A landscape with many peaks, sampled at points; each row gives a point and its height.
From any point a climber steps to the highest of the 2 points nearest to it. It stops when none of these is higher. Distance is the straight distance between rows; heights are no part of it.
Didu: -34 -41   7  44  12 -25   1  24 -25   1  36 -24   1  -2   8   0  39  12  58   6  h=4.54
zep: -14 -34 -24  30   1 -29  -5  27 -33 -22  52 -12 -18  -3  -3 -22  15  -8  49  -2  h=4.90
Sape:   6   9   3 -21 -18 -16 -29 -43  19  -5  -6  10   3   5  -5  31  -3  31 -13  19  h=5.12
vid:  18  -7  10  16  28  10 -27   3   4 -15  58  -3  28  13 -34  20 -22  37  -6  27  h=1.04
Vuke:  -9 -44   3  22  15  32 -32  37 -24   6  25  -8  44  -9  11  36  33   7 -24   5  h=1.48
robol:  53  24  -3 -35   5  43  17   3  -1  19 -25  35 -17  -8   8 -29 -42 -44 -19 -30  h=4.76
senof:  18  18  15  36  25 -25  28   6  21   0  42 -22 -14   3 -53 -23 -40  63  11  13  h=3.08
sikoz:  43 -19  13  -5  20  38 -12  -2 -20  -9  32  41   4  20 -12  31 -23 -28 -24 -15  h=0.38
Lovu:  -2  19  28  20   2 -62  21 -16  -4 -20  32 -17 -20   3 -35   2 -34  36   7  26  h=2.21
dige:   6   6   8 -12   2  19 -15 -15 -26 -23  38  41 -16  32  19  30 -26 -70  17  -6  h=1.09
Rida: -15 -44  13  32  15  29 -21 -12  22  26   4  -1   5 -12 -24   0  57  22  56  -3  h=3.64
miv: -54  39   7 -25 -45  34 -45 -10  29  20 -13 -21  57  -4  10  38  -6 -12 -38 -11  h=2.25
Liv: -29   5  -1 -22 -18  51 -21  15   6  33 -30   0  45   0   3  15   0  10 -67 -27  h=2.69
kor:  10  -8 -13 -14  -6  -9  -4 -20 -16  18  -4  29  -2  -9  26  29  14  36 -35   0  h=5.13
Kad:  11 -47 -13   8 -11  18 -33 -14  35 -25  -7 -13 -15  16 -39  22  37  19  16  10  h=1.72
dedo:  64  29  10 -44  -7 -21  30 -44   3  -7 -27  38 -37  11   1  -9 -40 -11 -21  -2  h=4.03
tezu: -20  -4  14  22  15  48   1  17 -32  43  -8  13  26 -13   8  27  48   0 -17 -15  h=2.66
Vogap: -14 -32  13  59  23   3   7  39 -22  15  45 -18  23 -13 -19   9  25  30  37  17  h=4.24
Lifa: -17   7   0 -10  -9 -14   5  12  36 -48 -32 -45   1  20  -2 -14 -32 -29 -16  11  h=2.31
siz: -27  27  30  -8  -3  30 -49 -36   5   3   7  13   0  10   4  40   6 -34  31  11  h=0.66
Kiro:  -6 -14   2  10 -13  -2 -26 -20  -6   4   6  19  27   0   4  47  18  35 -23   3  h=5.70
Bopat: -13  10  38  34  29  23  19  32 -39  37   2  -5  18  -9 -21  17  16 -12 -14 -20  h=2.38
kat: -43   3  18   9 -20  18 -14 -19  27  39 -39  -8  24   1  -7  24  45  13   0  -8  h=2.92
Rol:  58  36 -28 -68 -32  -2  17 -23   9   7 -44  26 -27 -10  31 -25 -23 -13  -8  12  h=4.81
Vaf:  35   5  16 -14  16  36  13  26   1  -4   1  15  -7   5 -21 -26 -37 -48 -13 -26  h=4.23
Vib: -24  26   8 -11 -23 -40  -2 -18  39 -48 -25 -38  17   8   0  -2 -35   9 -13  27  h=2.19
lenu:  24 -49 -24  -1   5  -1 -25   8  33 -37  23  13 -27   9 -31  -6  11  12  24  10  h=1.60
kitef: -16 -24  23  45  21  26 -15  10 -10   8  20  -8  10   0 -35  20  32  12  33  -1  h=3.94
pofir: -38 -52 -21  29   6   2 -18  40  -1 -17  14 -33  51  10  17  33  22   3 -24   6  h=1.58
Sotob:  -9 -24 -26  -6 -15  50 -24   9 -10  24 -11  27  -7   4  27  25  39 -29 -18 -18  h=3.21
gakim: -18  -3  32  19   2 -35 -11 -42  13  23   7  -4  25 -10 -22  45   9  63  -2  23  h=4.30
fubu: -39 -16   2  29   5 -75   4 -11   1   0  19 -24   7  -4  12   3  16  59  35  35  h=3.79
kif:  14 -41 -43  12   0  12  24   9 -43   5   9  33   0 -15  22   7  54   9 -20 -29  h=4.19
zav:   1 -13  13   2  -7  -1 -34 -48  36  18   0  12  12   3 -26  38  14  64   1  21  h=4.66
der: -20  28  38  -1   3  -2 -32 -47 -12  18  25  22   6   0  10  25   6   1  35  18  h=0.49
vugu:  -3 -48 -46  13   1   8  14  34 -35 -27  17  20 -28   3  18  -2  27 -57  19 -24  h=5.75
subin: -31  31   2 -23 -23  18 -25   8  40 -35 -19 -40  21  17  23 -10 -34 -47 -16  16  h=2.44
dodov:   9  32 -24 -53 -24 -29  24 -26  17  33 -74  -3  -5 -27  34 -20  16  35 -28   4  h=3.73
Dezo:  22 -23 -25  -4   1  19   6  10 -14  19 -10  28   1  -4  11  -2  14   6 -28 -15  h=4.57
nisa:  -8  31   9 -21   4  46 -14  15  13  35 -28 -17  46  -6   2 -11 -16   5 -35 -15  h=2.94
bifiv:  22  10 -22 -17  -8 -12  46  11 -19   5 -38  17 -23  -8  19 -31   2 -48 -13 -27  h=5.93
Famug:  14  28  -6 -29 -13 -76  35 -26  22 -16 -43  -5 -51 -17 -25 -45  -9  26   5  12  h=6.49
tud: -23 -16   7  47  29  14   4  54 -12   4  18 -41  46   4  -2  10  -8  13 -23  15  h=1.27
sumez:  13 -70 -20  37  13 -14  54  51 -25 -23  -3   2 -36 -10 -24   0  56 -19  -2 -48  h=5.09
gurak: -17  56  47   5  27  10   2 -11 -54  39  14  28  12 -15  24  -3 -23 -25   4 -13  h=3.04
seg:  37  25 -32 -61 -23 -18   1 -24  17  24 -52  21 -26 -20  34 -23   5  32   3  18  h=4.17
Poror:  -2  39   7 -22   2  34 -16 -10  26  49 -21   7  27 -12  12 -21  -9  13   5  -1  h=3.26
gak:  -2 -36  10  19 -10 -20 -29 -14  38 -39  10 -16 -16  20 -47  51  21   5   9  24  h=1.82
Regir: -40 -22 -37  -6 -36 -20 -44 -10   8 -22  -3 -17  22   1  54  16  30  -2  13  17  h=1.78
mili: -35 -33 -25   7 -12 -14 -30  17  16 -35  14 -30  24  15  19  17   9  16   0  18  h=1.68
zule: -19  -9  11  33  -1 -55   6 -31  -3  10  18 -26  33 -20 -12  26  -2  86  14  30  h=4.02
Dud:   3  24  42   8  27  21 -29 -24 -21  37  29  30  15  -3  -6  27   5  15  11  -6  h=0.29
zudok:  12 -28  19   9   6  30 -18  -3  27  -1   0   3   0  14 -37  24  32   6 -16   8  h=1.59
devi:   8  42  20 -33 -17 -21  19 -44   5  -9 -35  27 -30   7   0  19 -29 -19 -21  -4  h=4.67
did:   3   2   2  29  14 -18   1  40  45 -29  38 -57   3  31 -45 -18 -44   5   2  26  h=2.70
vuzof: -40   3 -19 -28 -25  -5 -26 -28  12  -5 -15 -13   5  -8  39   9   7  11   4  12  h=1.92
loku:   9   7  29   6  19  25 -26 -14 -21  -3  37  33   5   7 -15  24  -8 -24   9  -5  h=0.23
guf: -12   4 -22 -45 -42  10 -22 -16  19 -16 -36  12  -4  15  36  13   0 -35 -21 -13  h=2.83
nefo:   2 -37 -14   9 -28 -43  10   4 -18 -42  26  27 -72   2  -9 -20  14 -23  45  -6  h=5.73
tefif: -30   4   2  -2   0  18 -27 -17  40  35 -35 -11  25 -17  10  -8  33  15  31  11  h=3.16
Zibo:  16  -8  -3  10  21 -12  32  20  18   6   8 -18 -21 -19 -30 -53 -12  25  25  -7  h=3.87
guso:  57   0 -16 -37 -23 -35  34 -27  -3 -13 -26  52 -29   0   5   8 -35   9 -52  -7  h=3.93
samo:  17  39  21 -12  21  29   2  -8  -5  42 -26  13  -9 -26  -1 -18   4   9  14  -5  h=3.72
nar:  22  33 -23 -25   3  10  38  22 -13  41 -37 -17   7 -42  23 -70   8   9  17   2  h=4.36
niz:  -7   7  14  22  14 -34  12  13 -12 -15  40 -34  -1  -2 -11 -12 -27  20  16  14  h=2.39
vima:  12  29  13   8  19 -46  39 -10  46  10   4 -32 -14  -2 -34 -36 -40  59  13  22  h=3.35
Nedup:  -2  12   7 -29 -23 -24  10 -15  -5 -34 -19   5 -20  17  13   0 -24 -34 -20   7  h=5.24
von:  -7  31  -6 -10   2 -36  14   8  -2 -11 -29 -27 -22 -17  19 -42  -6  -6  44  13  h=5.27
totu: -16  33  -3 -35 -26   4   3 -33  20  17 -62 -10 -10  -2  16  13  17 -19 -24 -13  h=3.15
Beru:  -3  41  47  14  29  -4   6 -17 -47  15  25   9  14  -1   6  16 -32   5 -16  17  h=2.59
zalu:  44  20  -9 -32   6   5  37  16 -10  17 -48  22  -9  -4  10 -52 -32 -25 -26 -21  h=5.34
Dok: -10  44  20   5  26  18   4  -9 -43  31  11   7  -8 -22  22 -22  -1 -19  42  -3  h=3.55
lezi: -24  33  34  59  17 -12  46  43   2  16  24 -60  14  18 -25 -21 -34   2  11  12  h=1.79
Gotu: -18  17 -18 -32 -37  -1  19 -17  31  16 -78 -12   1 -14  15 -14  35  15 -24  -6  h=3.42
furi:  51 -16  12  -4  19  19 -25  -1   1   1  26  38  23  22 -19  30 -46  31 -56  -9  h=0.73
Lem: -11  14  -7  34  12 -12  -1  22  29 -15  31 -54  12  24  -8 -29 -23  23  29  21  h=2.56
fazo:  -9 -36   3  36 -10 -50  16  31 -36 -41  49  -2 -58  -6 -16 -18   3 -11  37 -13  h=5.28
Kig:  -8 -33 -15  30   3  58 -18  19 -26  25   9  31  19 -19  20  31  56 -22 -14 -36  h=2.93
Lin:  10  23 -20 -18   7   9  16  18  -4  17 -10 -18 -17 -14  18 -60   3 -10  41   2  h=4.78
rudak:   6 -15  -5  -2  -7 -23  17  15 -10 -24 -25 -18 -21  18   2 -14  -1 -39 -13  -4  h=5.68
Bama: -33 -11  -8  19   4 -32  -1 -11   4  -7  -6 -34  11  -8   1  -9  22  25  29  16  h=3.58
lalo: -14  43  22 -12 -10  -5  17 -31   1  25 -51  15  -7  -3   4  -2  -3  -3 -18 -10  h=2.85
kipe: -43  16 -11 -11 -21 -36  -3 -19  16 -12 -18 -30  33   1  19   4  -4  31 -13  19  h=2.06
vipan: -20  51  44  39  33 -20  54   5  -2  35  13 -43   2  11 -27 -35 -29  15  17   3  h=1.94
ruli:  -3 -31 -39   8  -8  42 -14  -5  -4  15 -16  19 -22 -17  16  27  73 -20  13 -27  h=3.52
vudo: -26   1  -3  -1  -8  -4  -8  -6  35   4 -24 -33  14   1  -3 -29  15   3  35  19  h=3.38
mulu:   8  -2  -5  15  -1 -44  42  22  30  -5   5 -45 -26  -7 -42 -61 -17  52  21  12  h=3.61
zoz:  -5 -13  -4  23  22  40 -10   9 -51  10  44  27  12 -18  21  -1  13 -23  30 -12  h=4.56
zedom:  16 -58 -47  13  -2  -3  34  32 -14 -39   4  10 -35  -2  -2 -16  38 -23  -2 -42  h=5.38
bamom:   7 -25   2  -6  -6  58 -40  13  31  -4  -7   8  16  10 -13  22   0 -13 -25  -1  h=1.46
pib:  38  36 -10 -54 -26   0  32 -11   9   4 -62  28  -2   2  19 -31 -45 -27 -32  -5  h=5.43
sinu:   5  25  14 -26  -7  36 -47 -26 -18   1  29  39 -12  17  29  27   0 -49  23  -3  h=0.87
fone: -28  24 -19 -42 -34   7 -25  -5  16 -17 -22 -10  25  14  46   3 -37 -49 -32   2  h=2.61
zefi:   2   2 -11 -36 -11  42 -50   0  40 -18   8   6  17  15   3  12 -30 -22 -22   5  h=1.32
fodez:  -8  25  -4 -11  -6 -62  31 -37   4  -3 -33 -19 -23 -16   6 -31   6  21  20   9  h=5.84
gerub:  17  21  15  37  20 -34  35  29  19 -27  40 -39 -14  24 -52 -24 -51  16  -6  16  h=2.86
Viv:  14   5   5   2  22   5  24  -5   9  28 -24 -10   2 -15 -13 -31   1  30   7  -1  h=4.22
Toko: -17  -4   3  13  19  10 -15   7 -34  24  11   5  -6  -3  12 -12  18 -19  55  -8  h=4.07
Telug:  13 -32 -26 -20 -13   1 -20   0  21 -47  10  -1 -29  26  -9  -2   6 -29  16   9  h=1.49
Botul: -14  42  51  45  37   6  39  16 -22  32   0 -33  11   4 -26  -9  -5  -5  -5 -11  h=2.14
vetum:  -4 -18 -26   2 -11 -26   2   8 -28 -29  19  14 -42   6  14  -2  24 -31  13  -4  h=6.30
rupo:  25 -36 -22  21   8  29  15   0 -17   1   6  42 -26 -20  12  24  52  -6  16 -33  h=3.85
fis:  -9 -11 -14 -19 -26  10 -42   1   8 -53  17  -3   3  25  15  16 -12 -49   1  15  h=1.38
Porez: -17  -7   5 -10 -20   0 -26   5 -27 -43  22  15   1  40  33  42 -28 -75  -4   8  h=1.25
Bef:  65 -23   3  -6   7  26   1 -13 -26   5  27  66   4   4  -3  28 -47   3 -44 -27  h=0.55
piv:  36   4 -21 -15  19   9  35  32 -40   3  29  27 -21 -24  23 -53   2 -32  35 -24  h=5.85
bib:  12 -12  22  15   7 -27  -4  -8  39 -30  21 -22   2  10 -52  34 -18  22  -9  30  h=1.93
voz:  25  10 -21 -11   9  17  51  28 -33   6 -12  34 -43 -15  26 -36  17 -53  17 -36  h=6.66
dut: -12 -25  21  32  15  19  10  43 -18  -2   4  -9  41   3  -8  30  15 -11 -45  -1  h=1.37
dide: -49   7  -2 -19 -49  36 -39   0  38  49 -26  -4  51  -7   7  27  20  17 -49 -29  h=2.46
timu:  35   7  -4 -26  -4 -18  16 -42 -20  13 -11  49 -23  -2  16  14  -9  22 -27  -5  h=4.49
Vikuz:  11 -14 -32 -35 -14  25 -30  15  18 -13  -3  -8  13   3  20 -13 -38  -3 -34  -1  h=1.18
rodi:  27   7  -9   2  26  43   0  11 -26   1  40  32  -8 -13   4 -30   7 -32  32 -19  h=5.11
seka:  -2 -21 -22  -8  -1 -10  41  37 -35 -30 -25  -5 -19   4  16 -28   1 -50  -7 -36  h=5.42
Pavev:  39 -28  -4   0  25  -1 -20   1 -10 -17  53  22  -3  17 -19  17 -33  28 -21  -1  h=0.90
gove:  -1  -7  17  14  -9 -68   9 -29  22 -33   7 -14 -14   1 -48  14  -4  36  12  30  h=2.05
pone:   1  -9   8  26  40  -5  -6  21  -7  -2  29 -31  42   2 -16   3 -16  45  -3  27  h=1.17

Two climbers start at each pair of points below. Name the first point that both come to, or write never.
lezi / Lovu -> never
der / zudok -> Kad
zefi / Lifa -> never
niz / vipan -> never

For each start below, name the point where the climber stops.
Rida -> vetum
Bef -> pib
Dud -> Viv
mili -> pib

Call two points neighbours if one is among the 2 nearest of the other. Go from one point of each pair to the other, from neighbour to neighbour, staying as high as possible. Name the lowest point that can't be avoided.
rudak / voz -> seka
vetum / rudak -> tefif
Kiro / Famug -> dide
voz / Kiro -> guso
